A landscape with many valleys, sampled at points; each row gives a point and its height.
From any point a ball takes the steepest step (drop divided by distance) to one of its 5 nearest points. It stops when none of these is lower. Distance is the straight distance between rows; heights are no part of it.
faf: [149  57 118 198 120 155 101  80 153 133  63 183 137 171 146 147 125]  (h 381)
Bebip: [120 205 151 127 118 131 141 200  95  85 186  57 129  91 159  89 146]  (h 507)
mefu: [119 191 125 107 127 116 165 176 116 107 184  75 127 106 131 100 119]  (h 591)
pego: [107 225 139 110 118 112 139 200  80  99 194  46 128  91 137  79 156]  (h 190)
nipat: [150  71 113 186 113 155 105 101 167 120 109 169 121 134 153 142 132]  (h 49)
bisuk: [103 165 117  54 131  99 154 124  95 165 155 121 125 127  84 122 116]  (h 506)
fum: [ 96 166 116  36 125 102 185 121  92 173 165 120 124 121  86 117 122]  (h 443)
tum: [103 181 115  73 123 106 170 144 112 141 174 102 132 120 100 118 108]  (h 182)
bibe: [159  67 121 155 128 126 117  81 147 128  87 190 137 174 128 159 130]  (h 465)
bera: [110 202 128  99 122 111 164 199  97 118 189  49 126 111 127  92 140]  (h 687)
rufi: [151  74 123 144 137 121 124  98 151 134 104 185 134 162 129 165 136]  (h 438)
kupa: [152  78 123 158 131 131 119 110 160 127 106 170 129 136 139 159 135]  (h 415)
bimam: [ 98 144 122  48 138  94 149 117  86 177 139 126 131 131  82 127 143]  (h 623)
gen: [125 134 137 136 139 137 106 132 127 108 111 103 133 107 114 129 131]  (h 322)
Nom: [148  75 125 122 141 107 130 104 148 139 115 181 134 158 123 164 131]  (h 346)
nemup: [ 99 183 121  73 123 110 179 162 109 139 187  83 127 121 110 110 115]  (h 367)
nolob: [141  83 127 184 116 152  98 124 172 123 108 144 114 115 155 142 134]  (h 256)
Rodi: [ 99 173 119  59 125 108 182 141 100 160 181 105 130 121  96 112 107]  (h 350)
fibem: [137  82 139  89 145  81 146 132 136 168 121 155 118 151 116 161 139]  (h 364)
zugu: [110 186 123  93 134 122 154 152 119 114 173  99 134 112 114 112  99]  (h 484)
Zit: [130 100 139 190 117 167  84 130 155 117 105 121 108  93 161 122 132]  (h 310)
nudil: [125 191 133 128 132 144 135 149 117  80 168  92 131 103 139  99 111]  (h 114)
Dizut: [128 164 134 147 131 157 111 125 116  84 129  98 139 105 128 102 128]  (h 186)
Pafo: [142  85 125 195 111 164  86 112 170 120 106 151 110 116 169 130 130]  (h 245)
bukiv: [134  91 144 203 108 168  79 129 163 118 106 140 103 105 183 115 121]  (h 316)
Tolu: [127 129 150 177 118 173  81 132 127 109 101 102 126  90 165 105 136]  (h 267)
mut: [137  86 136 110 137  95 129 137 145 146 112 146 124 136 115 162 139]  (h 454)
bib: [123 113 139 102 143  97 123 144 127 146 112 127 136 131 104 151 139]  (h 650)
zan: [112 178 122  99 133 126 137 140 117 106 154 102 136 117 112 113 109]  (h 361)
Fuz: [158  46 153 145 153 121 119  74 129 154  45 205 132 199 119 171 132]  (h 436)
Dofer: [106 173 120  38 118 107 221 145  90 178 186  90 121 115  92 113 134]  (h 207)
subif: [117 131 131 113 139 115 116 142 118 135 104 109 142 124 105 133 129]  (h 601)
kika: [132 191 143 135 124 151 139 166 113  77 180  87 124  97 159  95 121]  (h 216)
Sez: [137 104 144 168 123 147 101 139 154 121  97 122 126 100 140 132 138]  (h 296)
nafi: [145  64 108 204 117 161  87  81 160 126  72 173 130 165 158 132 124]  (h 329)
vov: [104 192 123  64 114 107 195 174 103 156 189  73 125 116 106  99 125]  (h 340)
pog: [103 168 117  31 125 103 206 124  93 175 177 111 120 116  83 115 122]  (h 365)
Gusu: [135 105 139 139 132 133 112 142 143 128 107 125 133 110 122 142 141]  (h 435)
kob: [110 118 129  68 144  83 134 131 104 167 119 132 123 139  95 137 148]  (h 728)
mip: [139  79 112 216 107 166  71  97 169 120  96 164 115 133 183 120 123]  (h 308)
pugo: [160  69 133 139 148 119 121  74 132 145  74 202 138 196 121 167 131]  (h 234)
Pep: [152  73 134 114 154  94 134  82 135 144  94 203 128 190 123 165 129]  (h 193)
Rof: [100 134 125  63 140  97 133 119  97 174 123 128 129 137  88 130 140]  (h 697)
Sapet: [144  79 128 104 147  86 139 109 140 149 117 182 124 164 126 166 133]  (h 301)
teb: [146  91 130 165 122 140 104 126 166 124 111 146 122 112 141 150 135]  (h 348)
bon: [107 189 120  57 112 104 205 175  90 167 192  65 127 115  95 105 137]  (h 302)
buk: [155  53 136 161 141 135 119  72 135 140  57 196 136 190 127 170 130]  (h 431)
Fef: [143  84 126 149 125 126 121 129 159 130 118 149 126 125 134 158 134]  (h 485)
lefe: [102 153 120  79 137 107 133 126 110 132 136 112 144 122  92 125 118]  (h 696)
kase: [156  64 120 177 125 148 106  82 149 132  75 186 135 175 139 155 134]  (h 437)
Kad: [140  73 104 224 101 158  57  94 163 114  82 172 113 147 200 109 114]  (h 352)
Pesan: [129 174 144 159 122 173  99 126 111  86 128  96 131  99 148  98 120]  (h 212)
Ruvot: [117 190 124 112 128 123 147 152 118  97 176  95 130 106 129 108 106]  (h 347)
Notot: [147  68 109 196 118 156  98  88 162 128  87 177 136 160 148 144 133]  (h 209)
Lorov: [141  68 106 214 114 166  83  87 157 124  84 166 124 157 173 125 127]  (h 354)
fubob: [129 180 140 150 124 168 113 135 115  78 150 101 126  98 145 100 115]  (h 213)
Roze: [121 200 136 113 124 120 157 182 113 101 189  69 125  99 141 100 125]  (h 546)
pesu: [120 181 130 126 133 139 123 136 117  87 153 100 134 109 126 105 114]  (h 82)
naz: [118 176 125 121 139 131 119 132 112 104 137 101 139 111 115 113 120]  (h 237)
Puv: [145  82 135 125 139 108 127 132 151 141 109 150 122 135 125 163 133]  (h 486)
fovu: [129 141 142 155 125 160  94 129 120 104 103 100 129  97 136 121 133]  (h 227)
menon: [117 160 128 109 137 119 112 134 108 114 123 109 141 122 101 122 128]  (h 468)

Call two points neighbours if one is among the 5 nearest of the other. Go from one point of each pair to the other, from neighbour to neighbour, staying as low as possible. Name the highest point that can't be avoided.
Dofer and Pep: zugu
pesu and Pep: kupa
nipat and pesu: Sez
pesu and pego: kika

For each start below, name the point where the ball stops.
lefe: pesu
Gusu: pesu
rufi: Pep
Puv: Pep
kase: nipat
bimam: Dofer
bib: Pep
Roze: pesu
mefu: pesu
fibem: Pep
Rof: tum
